Each row is a point on a landscape with many valleys, with its height.
From any point a ball takes the steepest step (drop divided by distance) to one of its 2 nearest points. It stops when none of these is lower. Distance is the straight distance between rows; heights are no part of it.
K_569 height 3.65: [-27 -22   6  -1  25   2   3 -36 -41 -25 -10 -12  55  23  10  10 -26  -5
  45 -44]
K_677 height 4.97: [ 39 -17  21  -5  32  -4  26  29 -46  19 -13  12  10  38  -4  -6 -15  25
   8  -6]
K_674 height 5.60: [  2  14  36 -10  30 -19   9 -39  26 -11 -10 -38 -13  26 -16  14  -4  -4
 -22 -26]
K_180 height 4.93: [-36  30   3   5  13 -21   8   0 -34  29 -49  12  10  34  29 -17  -7 -13
 -21 -14]
K_593 height 5.25: [ -6  53   1   3   0   4   0  -2  -8  -9 -15  -4  13  43  13 -10 -29 -11
 -40   3]
K_459 height 2.40: [  2 -15   5  25 -17  10 -19 -15   7 -20  42 -30  36   0   3  31   6 -18
 -11 -18]
K_826 height 5.56: [ 35  17 -54 -16 -19   1 -13  46  41  26  52  20 -45   1 -12 -12  -7  28
 -10  21]
K_104 height 4.26: [-32   9   4  15 -31 -50 -44  20   8  -6  16  30   1 -28   3  11 -26 -16
  -5  -8]
K_640 height 5.84: [ 29   2  24  -1 -33  -9  -5  14 -13  13  50  -7  10   0   4   6 -34  14
  -3   0]
K_499 height 2.89: [ -3  21 -40  14 -25 -24  41 -15 -15  11   1  -2 -20  25  15 -18  -6  15
  -9  16]
K_765 height 8.46: [  4  16 -41  19  -3   5 -53  30 -14  17  43  31  -3   9  25  10  10 -50
 -11  21]
K_552 height 1.30: [-11  -3 -33  14 -40  44 -26 -25  11   4  25 -29   9  -1   8  14  32 -32
 -27  10]
K_972 height 3.37: [  6  16  12  -5   0  21 -46  24  43 -22  17  10   5 -42  -6   8  14 -17
 -18   3]
K_679 height 4.18: [-16 -35  15  21  30   6   4 -23 -51 -12  12  30  42  23   9  25  20 -20
  31 -22]
K_906 height 6.27: [ 20  -5  45  13  20  -5  10 -48  13  39  21 -16   1   9 -10  16   8 -27
 -13 -37]
K_670 height 4.69: [ -8 -19  37 -34  -4 -35  22 -24  33  -9   0   9  15 -27 -38  -3 -45 -27
  -6 -58]
K_936 height 2.75: [ -9 -30  -2 -27 -11 -11 -12 -14 -10 -25  -8  -2  29 -20 -30   5  11 -17
  -3   7]
K_582 height 3.84: [-16  14  44 -22  -6  14 -12 -35  36  16 -21 -55  12 -37 -18  -4   3  16
 -24  13]
K_85 height 6.03: [-36  -2  50  -9  -4   4   6 -37  -1 -12 -34  25 -19 -43   2   8  -1 -18
  28  -5]
K_870 height 4.02: [-23 -18 -13  25   1   1  -8  27  25  18   7 -11 -14  10  25   3  31 -20
   2  -2]
K_924 height 7.97: [ 31 -26 -19  21 -13  26 -45  21 -28  25  60  24   9  -8   6  22  31 -24
  19  13]
K_844 height 2.29: [ 26 -19  -4  -4  -7  16  87 -10 -13 -11 -15   5 -20  -1 -15 -10   9  19
  -7  18]
K_264 height 5.55: [ 25  40 -19  23  34  46 -21  30  18   8  -8 -28 -40  21   4  -8  39  -6
 -14  38]
K_350 height 5.10: [ 12 -58  12 -25  67  -7  21  -2 -13 -29 -25   2  18  26 -23  -2  19  18
  29 -17]
K_117 height 5.42: [ 40  10  -5  14  51   9  16  12 -40 -18  19  40  39  39   4   0  -2  23
   1  -1]
K_185 height 8.48: [ -2  30 -21  14 -24 -16 -42  16  39  19  13 -13 -24 -28   8 -19  12  49
   7  16]
K_388 height 4.50: [ 38  35  26  14  21  40 -25  14  10 -23  19   8   5  -6  13   5  19 -18
  -2   7]
K_470 height 5.74: [ 11 -32  21 -22  43  -3   2  26  11 -30  -4 -31 -19   6 -24  13  17  18
  27   0]
K_102 height 4.71: [ -1  12   2  -6  -3 -32 -50   5 -44 -18   5  23  35  -3  -1  -2 -31  -3
  38 -18]
K_367 height 2.36: [-10 -11 -24   4 -19 -24  61  -3 -15  15 -20  25  16  23   8  -5 -31  -4
 -26  -8]
K_637 height 2.83: [ 18 -31 -35 -12 -19   3  66  44   4 -21  21  32 -31   1  -4  -1   4  20
  -7  33]
K_284 height 7.40: [ 33   0  13   4 -29  23 -39  55   2  26  51  13 -33 -27  23   3  14 -21
  15  17]
K_571 height 2.96: [-31  24  23 -33  23   5 -13 -49 -10 -20 -32   9  17   0   9   5 -62   1
  76 -60]
K_697 height 6.01: [ 29   2   0  18  47  -1  29 -12  -3 -46  37  28  13  35  -5  35   9 -11
  22 -11]
K_376 height 3.59: [  0  24 -53  36 -27  -6  14 -23  39  19   9 -32 -12  16  24 -23   3  38
 -18  -1]
K_545 height 4.25: [ 38  30 -28   2  -1  26  -7  33  36  63  55  20 -73 -16   9 -10  19  22
 -26   6]
K_52 height 5.59: [ 28   1   8  -3 -23  20  32  22 -62 -18  -9   9  -4  -5  -3  -6 -15  48
  34  46]
K_159 height 6.30: [ 23 -17   8 -18  53  26   6   2 -17  -7 -25 -43  -1  36 -27  20  16 -10
 -14  11]
K_739 height 7.35: [-22 -21 -20 -16 -21 -47 -45  39  27   9 -27 -14 -12 -27 -24 -15  -8   0
 -17  13]
K_885 height 7.07: [ 11  12  45   7  -6 -23  -2 -16  22  47  14 -22 -40 -13  -4   9  12   5
 -10   3]
K_181 height 2.78: [ 13  13 -33  -7 -20  15   8  13  47  92  30  -9 -40  -4  15 -33  30  26
 -33  -7]
K_651 height 2.82: [-40 -19   2 -50  -6  -1 -12 -29 -34  -1 -59 -27  20  -1 -14 -11 -27   1
  24  -2]
K_617 height 2.26: [  4   4  -8  -5 -10  38 -21   3  27  -7   1 -18 -12 -24   4  -2  19  -8
 -45  43]
K_573 height 3.40: [ 28  -4 -20  13 -11  15  30  41  -4 -14   7  39   5   4  25  -6   8   3
   7  23]
K_379 height 4.63: [ -8 -69   1  -9  39  -6  36 -20 -45   2   8  23  35  46 -17  18   3   2
  31 -10]
K_671 height 3.74: [ -8  -9  26 -19 -28  -9 -40 -14  12 -17  -1 -47  -2 -30 -20  18  -9   1
  16  17]
K_253 height 4.99: [ -3   0   8  19  40   8 -10  21  47  25 -16 -34 -49   9   7   3  48   9
 -13   5]
K_600 height 6.80: [ 32  -9  43  -4 -23  16  18  49   9  29  17   3 -43 -27   5   9   9  10
  16  24]
K_235 height 5.93: [  4 -14  21 -19 -15 -14  27   0 -56 -18 -11  43   7  -8  -7   2 -34   3
  34  26]
K_89 height 2.65: [-28  15  25  13 -33 -48 -20 -30  20  13  11  26  10 -61 -17  -8 -14 -35
  -4 -28]
K_454 height 2.01: [ 11 -18 -27  33  19 -12 -27  48  14  -8  10  51   6 -14  11 -16  51  -2
   7  -9]
K_126 height 3.43: [ -5  17  17  26   7  19 -20 -20  -6 -13  19 -38  23  33  27  20  -2   2
  18 -41]
K_915 height 1.84: [  7 -33   2 -31 -18  10  55  -1  -5 -34 -14   6  23  -2   2 -12 -26  33
   1  -7]
K_714 height 2.47: [ -2 -10 -39   4  -6  38   9 -27 -52 -24  -4  22  47  20   3  -3  14 -27
 -27  30]
K_277 height 3.58: [  5 -33   7  -2  15 -38  13   7 -13   7  20  42   5  16 -13  16   1 -26
  -8  -9]
K_239 height 6.02: [-38  -7  20   5  -9   5  21 -14   0 -21 -50 -33 -30  -4  17  -2 -13  25
  38   1]
K_629 height 5.40: [ -5   3  42 -15   9 -31   2 -22  42 -35 -21  17 -13 -36 -14   3 -16 -17
  -2 -17]
K_522 height 6.84: [-49 -13  17  -6   4 -41  -4  27  27  34 -40 -30 -37 -16   2 -10  -3   0
 -23  13]
K_136 height 3.62: [  7  -4 -30  15 -34  29  33  19  34  46  13 -31 -12  -8  37 -12   4  23
 -19  -9]
K_839 height 8.88: [-44  45 -13  20  -3 -11 -33  20  20  -9 -34 -17 -19 -10  25 -11   5  29
   6  22]
K_312 height 3.87: [-14  24   0  27  13 -22 -26   8  -5 -24   8  45  47  -1  15 -10  -3 -22
  17 -51]
K_148 height 7.92: [-20   5  -6 -13  -2 -25 -29   3  58   7 -11  -8 -14 -64 -27 -18   4  37
 -14  -6]
K_33 height 4.76: [ 38  40 -45  20   4  26   3  26   0  32   5  -8 -29  31  16 -26  24  30
 -18  14]
K_408 height 3.21: [-56 -21  -1  -9 -17 -11   8 -19 -26 -16 -35   2  26  11  18   7 -42 -12
  36 -19]
K_800 height 3.04: [-12  -5  -3  45  -1  -2 -20   2   1  -3   0  21  15  -6  14 -24  35  -5
  26 -39]
K_746 height 4.40: [  0  -5  28  -7  33 -34   5  17 -11   7 -32  16   4  20  -8  -4  -7  -4
  -3 -19]
K_473 height 5.37: [ 22  26   5  13  40  26 -19 -10   4 -74   6  18  14  26   4  23  21 -15
   6  -8]
K_872 height 5.31: [ 24 -24  18 -10   8  30  50   7 -75  25 -18 -12  15   7 -20  -3 -13  18
  30  22]
K_891 height 2.04: [  0   9 -44  22 -28  48  23 -11  -8  -4  29   5  20  20  36   5   3 -32
 -33  13]
K_950 height 5.50: [-18  22   4 -13   3  29  34 -18 -43 -32 -31 -33   5  46  10  14 -21 -18
 -17  16]
K_995 height 4.07: [ 34   1 -31  16 -15  46   9  41  -7  38  33  32 -14  -2  20 -24  28  22
   1 -11]
K_64 height 6.37: [-59   9  27  -7 -11 -37  10  10  17 -12 -42 -14 -40   3   0   1 -36   3
  13   3]
K_953 height 3.24: [-16  14  19 -45   6   5 -11 -24   4  22 -53 -28  22  -7  -7 -12 -19   2
 -23 -10]
K_841 height 6.62: [  8  10 -19  -2  24   5  -9  -9 -34  26 -26  -8   1  28 -13  -4  23 -21
 -32  35]
K_255 height 5.73: [-27  14  -4   6 -26  18  19 -24 -23 -37 -31 -11 -16  -8   2   3 -17   5
   1  37]
K_875 height 2.84: [-25 -30   2  -6   4 -46  43 -33 -27   0  -1  52  30  12 -12   5 -17 -16
 -17 -30]
K_890 height 6.34: [ 31 -52  34 -20 -20  -7   9  27  -7  19  23 -12   9  -7 -11  12  -8  17
  24   8]
K_116 height 7.11: [ 60   5  -9 -28  19  18   0  25  15  -7  24   2 -11 -16 -30   4  15  26
  -7  36]
K_469 height 6.12: [-32  25  10  16 -24   4  -5 -31  10 -19  -8   3  -5 -28  12   9  18 -18
  23  26]
K_477 height 2.15: [-32  -5   6 -40   3  -4 -34 -37   3 -24 -47 -19   8 -24 -13  -4 -24   8
  65 -27]
K_928 height 6.97: [ 11  34  -8  21  19  -2  -2 -37   7  53  -2 -11 -22  15 -14 -13  23 -33
 -53  18]
K_381 height 5.24: [  4  -7 -32   6 -42 -32 -19  30  -4 -15  45  14  25  -7  18   2 -43   7
   4 -17]
K_649 height 3.94: [-23   5   6   9  -5 -30  -4 -41  12 -20  21  32  31 -24 -35  -1 -29 -44
  -7 -56]
K_567 height 2.27: [ 25 -30 -17 -38 -14  19  22 -15  -5  -6 -21   4  38 -23 -22 -12  11  13
 -33   1]
K_457 height 6.51: [ 36  -9 -28  -4 -11  12 -17  18  21  -4  63 -30 -35  -6  -8   6  17  11
   2  22]
K_107 height 9.15: [-42  25 -10  -9  14  -5 -37  -5  17 -20 -55 -35  -9  -3 -16  -1  -7   4
 -23  38]
K_417 height 4.62: [ -6  35 -12  23   5 -24  -8 -53  48  10   5 -37 -14  11  -4  -5   4  16
 -16 -19]

For each start below, name the point where the ball stops.
K_264 | K_915
K_765 | K_89
K_839 | K_255
K_159 | K_477
K_950 | K_367
K_924 | K_89
K_52 | K_367

Call two points neighbours if one is among the 2 nearest of the other. Go from one point of each pair to the other, from neighbour to neighbour, staying as low as possible. Name the highest point that can't be avoided.
K_552 and K_477 | K_569
K_367 and K_181 | K_136
K_915 and K_477 | K_582
